Each row is a point on a landscape with many valleys, with its height.
From any point a ball rolls to the lowest of the 6 points nearest to it. It stops when none of these is lower. Distance is the straight distance between rows; heights are no part of it.
j_30: [141 110  71 158 149 227 113 217 146 116 148 139 107 154 124  73 160 121
 115  91 137 115]  (h 1.73)
j_300: [115 112 133 145 116  91 153  85 145 148 111 138 133 112 130 138  91 144
 164 133 141 158]  (h 2.56)
j_588: [165 149 146 129 142  83  64 126 123  80 114 139 137 100 122 127 105 176
 134 114 102  67]  (h 3.06)
j_918: [165 131 140 167 159 158  94 137 135 133 147 133 122 114 139  70 136 130
 153 118 120 125]  (h 1.91)
j_346: [ 88 130 135  87  96  53 175  80 149 163  79 109 157 155 176 195  97  99
 104 115 121  90]  (h 2.81)
j_304: [150 150 126 183 160 138  70 148  97 117 141 130 106 124 124  60 139 154
 145 112 116 118]  (h 1.90)
j_899: [169 121  76 170 159 203  83 164 136 127 156 116 129 136 132  50 143 133
 139  98 113 104]  (h 1.59)
j_192: [155 122 143 130 134 123 125 101 152 116 150 143 124  96 134 101 152 126
 139 117 145 153]  (h 5.06)
j_864: [177 100 105 137 138 200  97 136 149 130 158 124 114 124 125  77 122 108
 126  96 143 134]  (h 3.29)
j_492: [150 140  87 180 162 217 150 194 120 124 152 148 119 164  97 118 178 116
 102 123 152 154]  (h 2.02)
j_947: [125 126 153 142 134  94 109 124 118 106 119 124 153 127 136 111  86 179
 166 119 109  94]  (h 2.08)
j_823: [114 125  98 148 120 192 140 176 118 160 158 158 115 145 131  96 147 121
  92 152 150 192]  (h 3.83)
j_128: [ 89 132 111 149  97 172 193 155 100 153 168 147 116 139 124 124 125 146
 103 146 138 204]  (h 2.63)
j_999: [188  88 122  96 135 169 126  99 152 140 153 129 109 110 119  92 148  74
 120 135 140 156]  (h 6.36)
j_400: [ 97 118 147 100 125  79 146  86 143 132  66 115 160 138 138 174 125 133
 105 143 136 110]  (h 2.96)
j_804: [114 142 152 131  91 125 168 127 122 158 138 136 100 133 154 122 109 123
 132 133 147 190]  (h 3.89)
j_442: [126 126 147 152 139 132 104  98 121 113 137  99 128 134 134 107 110 152
 150 128 107 148]  (h 0.96)
j_847: [123 148  93  78 161 109  70 161 132  69 125 138 148  72  43 141 181 117
 110 135 109  33]  (h 0.73)
j_752: [ 83 162 126 157  84 171 198 170  62 136 150 137 104 177 110 179 124 117
  85 162 164 180]  (h 1.34)
j_423: [ 97 134 132 174 129 162 129 178 104 145 139 145 119 145 130  83 141 147
 147 137 131 183]  (h 2.68)
j_808: [ 86 141 145  93 115  55 182  73 170 129  97 137 135 122 124 167 124  92
  97 143 137  91]  (h 3.07)
j_260: [113 139 145 108 129  83 121  90 137 123  93 121 146 114 124 140 141 118
 150 132 128 110]  (h 3.55)
j_489: [ 93 143 111 151 113 186 173 153  77 162 154 148 117 174 128 131 139 119
 115 157 130 177]  (h 1.61)
j_646: [137 134 136 175 153 125 110 160 111 118 125 110 120 159 137  81 115 194
 158 130 116 139]  (h 2.29)
j_168: [ 91 137 150  83 104  76 170  71 164 129 107 133 122  98 119 144 128  90
 104 144 140 173]  (h 3.45)
j_583: [135 141 136 100  81 140 163 105 135 159 156 117  84 129 155 142 129  66
 122 121 143 222]  (h 4.30)
j_528: [114 152 108 172 140 203 183 195  66 151 144 172 142 177 124 132 162 113
  93 163 146 174]  (h 2.00)
j_532: [192  88 116 102 138 196 101 101 156 125 168 101 124 118 105  81 154  78
 136 105 148  86]  (h 3.31)
j_257: [111  95 141 138  93 132 186 131 139 144 112  75 134 188 196 200  58 139
 127 103  94 129]  (h 2.73)
j_938: [175 130 122 113 127 134  97  83 130  92 134 110 147  73  88 119 166  70
 140 120 140  59]  (h 1.72)
j_551: [ 63 128 139 136  87 125 205 171  75 132 137 118 124 180 135 180  71 157
 115 101 125 178]  (h 1.44)
j_619: [123 113 145 146 132  91 108 129 126 118 127 133 131 132 159 118 103 176
 128 111 117 117]  (h 0.55)
j_790: [126 124 148 115 146 102  82 112 155 116 108 139 167 121 143 144 128 167
 158 145 106 101]  (h 2.46)
j_678: [151 126 135 147 146 109  83 144 104 108  89 128 147 133 113 125 108 168
 162 112  93 109]  (h 0.35)
j_39: [ 81 132 148 133  78 112 194 149 106 130 118 124  98 157 132 155  95 141
 126 126 139 200]  (h 2.03)
j_605: [142 146 134 104 141 103  80 125 109  57 137 126 148  74  48 127 192  96
 112 125 132  27]  (h 0.29)
j_184: [ 89 125 144 141  94 125 152 155 122 158 141 118 115 132 129 162 103 171
 144 131 130 175]  (h 2.90)
j_985: [169 108 145 139 127 177 148 115 145 146 159 134 111 108 138 104 148  98
 121 129 138 217]  (h 7.03)
j_670: [167 101 126 108 119 180 136 100 137 144 144 118 106 120 145 124 147  67
 111 129 136 180]  (h 6.52)
j_700: [162 117 134 180 135 103  62 145 117  74 100 109 127 151 113 105 102 189
 163 105  81  69]  (h 2.67)
j_271: [ 89 107 132 132  88  95 191 129 142 146 100  99 122 170 164 171  65 155
 121 123 133 180]  (h 2.52)
j_280: [ 91 119 151 134 108 103 143 104 131 146 126 102 139 154 135 141  93 187
 155 109  96 149]  (h 2.15)
j_340: [ 93 149  74  87 138  90 100 132 145 107 101 143 164  99  86 180 150 114
 105 144 133  39]  (h 1.98)
j_268: [127 157 124  82 161  66  79 130 149 106 105 150 159  94 102 149 152 122
 122 115 132  66]  (h 2.48)
j_756: [128 137 149  99 133  74  94 132 139 109  74 150 164 108 122 143 120 150
 133 133  98  68]  (h 3.41)
j_541: [ 99 108 154 119  91  84 199 109 136 149 109 126 111 143 168 180  94 128
 107 117 116 175]  (h 2.53)
j_358: [172 135  96 132 159 196  99 150 144 142 158 129 104 140 141  67 140 139
 127 118 139 114]  (h 1.87)
j_321: [230 107 123 108 148 159  95 120 144 114 144  98 136 107 103  78 161  71
 138  94 147  31]  (h 1.65)
j_726: [164 119 156 126 137  79  96 116 128 106 136 130 111  96 117 119 136 138
 155 128 109 125]  (h 3.80)
j_645: [ 74 117 158 138  99 128 174 155 115 154 147 121 123 158 153 135  67 180
 137 132 133 171]  (h 2.07)
j_580: [133 122 116 206 144 178  90 190 112 125 148 114 128 131 116  92 144 145
 135 118 127 147]  (h 2.18)
j_402: [102 146 141  81 137  59 155  92 150 148 100 150 164 116 132 188 116 127
 112 131 122  89]  (h 2.93)
j_252: [114 123 152  81 136  61  99 119 131 138  75 150 157 110 139 186 137 125
 113 130 115  84]  (h 3.09)
j_254: [111 122 152 120 131  58 131 122 145 130  85 126 152 126 154 174  86 169
 143 142 126 106]  (h 3.23)
j_549: [118 137 110  86 153  91  70 145 122  68 115 167 145  79  72 138 167 127
 111 126 123  48]  (h 1.94)
j_511: [121 127 158 110 103  84 157  75 132 133 113 112 126 138 148 143  88 133
 100 118 147 165]  (h 3.03)
j_518: [115 142  85 162 164 228 132 180 112 157 160 171 119 138 110 128 164  99
 109 136 160 153]  (h 2.45)
j_37: [ 91 166 100  61 139  91 117 145 112 136  81 173 186 100 115 196 143 105
 113 173 116  62]  (h 2.14)
j_72: [156 137 146 116 145  90  52 114 129  89  93 138 151 100 102 160 120 148
 140 129 102  57]  (h 3.79)
j_176: [124 128 118 170 148 139 133 164  95 133 140 118 134 144 132  91 121 176
 155 135 126 143]  (h 2.31)
j_451: [160 121 116 161 155 167  81 137 138 101 146 110  97 123 142  52 147 130
 146 111 121 106]  (h 1.70)
j_601: [ 90 108 127 139 116  93 147 155 118 133 129 102 144 173 147 136  75 187
 152 142 105 130]  (h 2.69)
j_53: [111 106 137 126 123  80 148  98 160 169 111 106 174 175 201 167  86 167
 124 110 101 116]  (h 2.89)
j_853: [ 79 153  97  71 148  98  81 172 120  59 101 153 144  62  74 159 169 122
 105 166 116  30]  (h 1.35)
j_734: [118 128 135 140 124 101 146 110 122 145 117 136 124 119 137 133 124 179
 169 124 121 134]  (h 0.40)
j_97: [135 142 106 158 145 188 115 172 110 137 155 136 111 128 126  86 152 139
 145 143 127 165]  (h 2.55)
j_164: [212 101 118 124 131 145 100 122 159 125 141 120  98  88 129  82 148 112
 157 111 137 106]  (h 3.82)
j_730: [207  88  97 118 165 199  78 142 169 125 159  83 134 130 121  81 130 112
 145  78 130  64]  (h 1.02)
j_840: [127 115 147 117 162 105  78 114 137  97 118 118 125  94 114 128 122 172
 152 123 102  89]  (h 2.95)
j_58: [153 124 142 111 143 106 141  66 131 114 134 143 139  95 113 128 155  94
 133 136 134 124]  (h 4.15)
j_63: [ 80 170 113 154  88 191 171 160  80 159 138 164 125 172 142 165 108  94
  90 152 134 163]  (h 1.78)
j_981: [152 140 117  96 145  98 110  91 128  89 115 134 124  77  97 118 178 110
 128 131 151  89]  (h 0.60)
j_95: [ 84 140 134 159 103 165 198 175  66 166 151 136 127 167 127 156 104 150
 117 152 144 199]  (h 0.71)
j_122: [130 126 132 122 139 113 146  98 162 133 113 123 125 102 139 137 114 127
 143 144 128 158]  (h 4.14)
j_989: [164 136 138 114 138 103  80  85 133 103 132 121  95 107 102 111 192 110
 132 130 146  72]  (h 1.79)
j_632: [ 48 163 121 103 101  76 182 109 136 174  72 135 172 155 174 206 136  66
  51 153 133  83]  (h 2.92)
j_25: [ 84 131 142 104  98  65 153  93 139 164  70 106 186 164 181 217 104 127
  91 129 132 111]  (h 2.80)
j_464: [189  90 101 149 164 224  82 165 158 129 167 121 112 155  99  64 149 104
 142  88 125  87]  (h 1.41)
j_868: [145 147 119 183 163 119  53 134 113 110 137 105 131 144 116  87  90 185
 174  96 111  92]  (h 2.39)
j_618: [157 128 125 148 146 150 116 132 110 119 163 112 116 129 136  80 135 150
 144 144 135 160]  (h 2.83)
j_807: [144 115 134  84  81 149 160  89 143 140 143 125  95 108 138 131 135  65
 115 150 132 205]  (h 5.53)
j_968: [120 134 137 107  94 143 154 105 121 134 152 142  84 135 135 123 123  90
 118 129 147 220]  (h 4.25)
j_351: [139 136 134 108 143  93 132  73 142 110 135 129 125  97  86 103 164  92
 119 169 137  85]  (h 2.94)
j_786: [126 154 148 128  77 156 166 109  96 144 147 130  89 134 142 144 111  95
 123 138 138 230]  (h 3.08)
j_862: [ 83 119 153  94 106  61 171  99 169 158  81 117 153 158 163 182 102 144
 101 118 145 124]  (h 2.72)
j_392: [ 99 139 130 146  83 155 185 159  62 142 147 151  81 137 119 142  95 113
 114 159 133 206]  (h 1.71)
j_446: [168 114 121 149 150 168 101 126 135 130 147 108  98 112 142 100 143 119
 148 141 116 132]  (h 2.78)
j_404: [173  99  92 144 145 174 107 113 158 129 164 118 111 118 122  78 155  75
 132  98 124 148]  (h 5.64)
j_822: [112 134 131  89 124  95 159  96 160 138 137 123 116 122 141 119 149  99
 131 141 149 153]  (h 4.73)

For each start below, name the point where the ball stops.
j_511: j_95
j_97: j_730
j_404: j_730
j_918: j_730
j_164: j_730
j_985: j_95
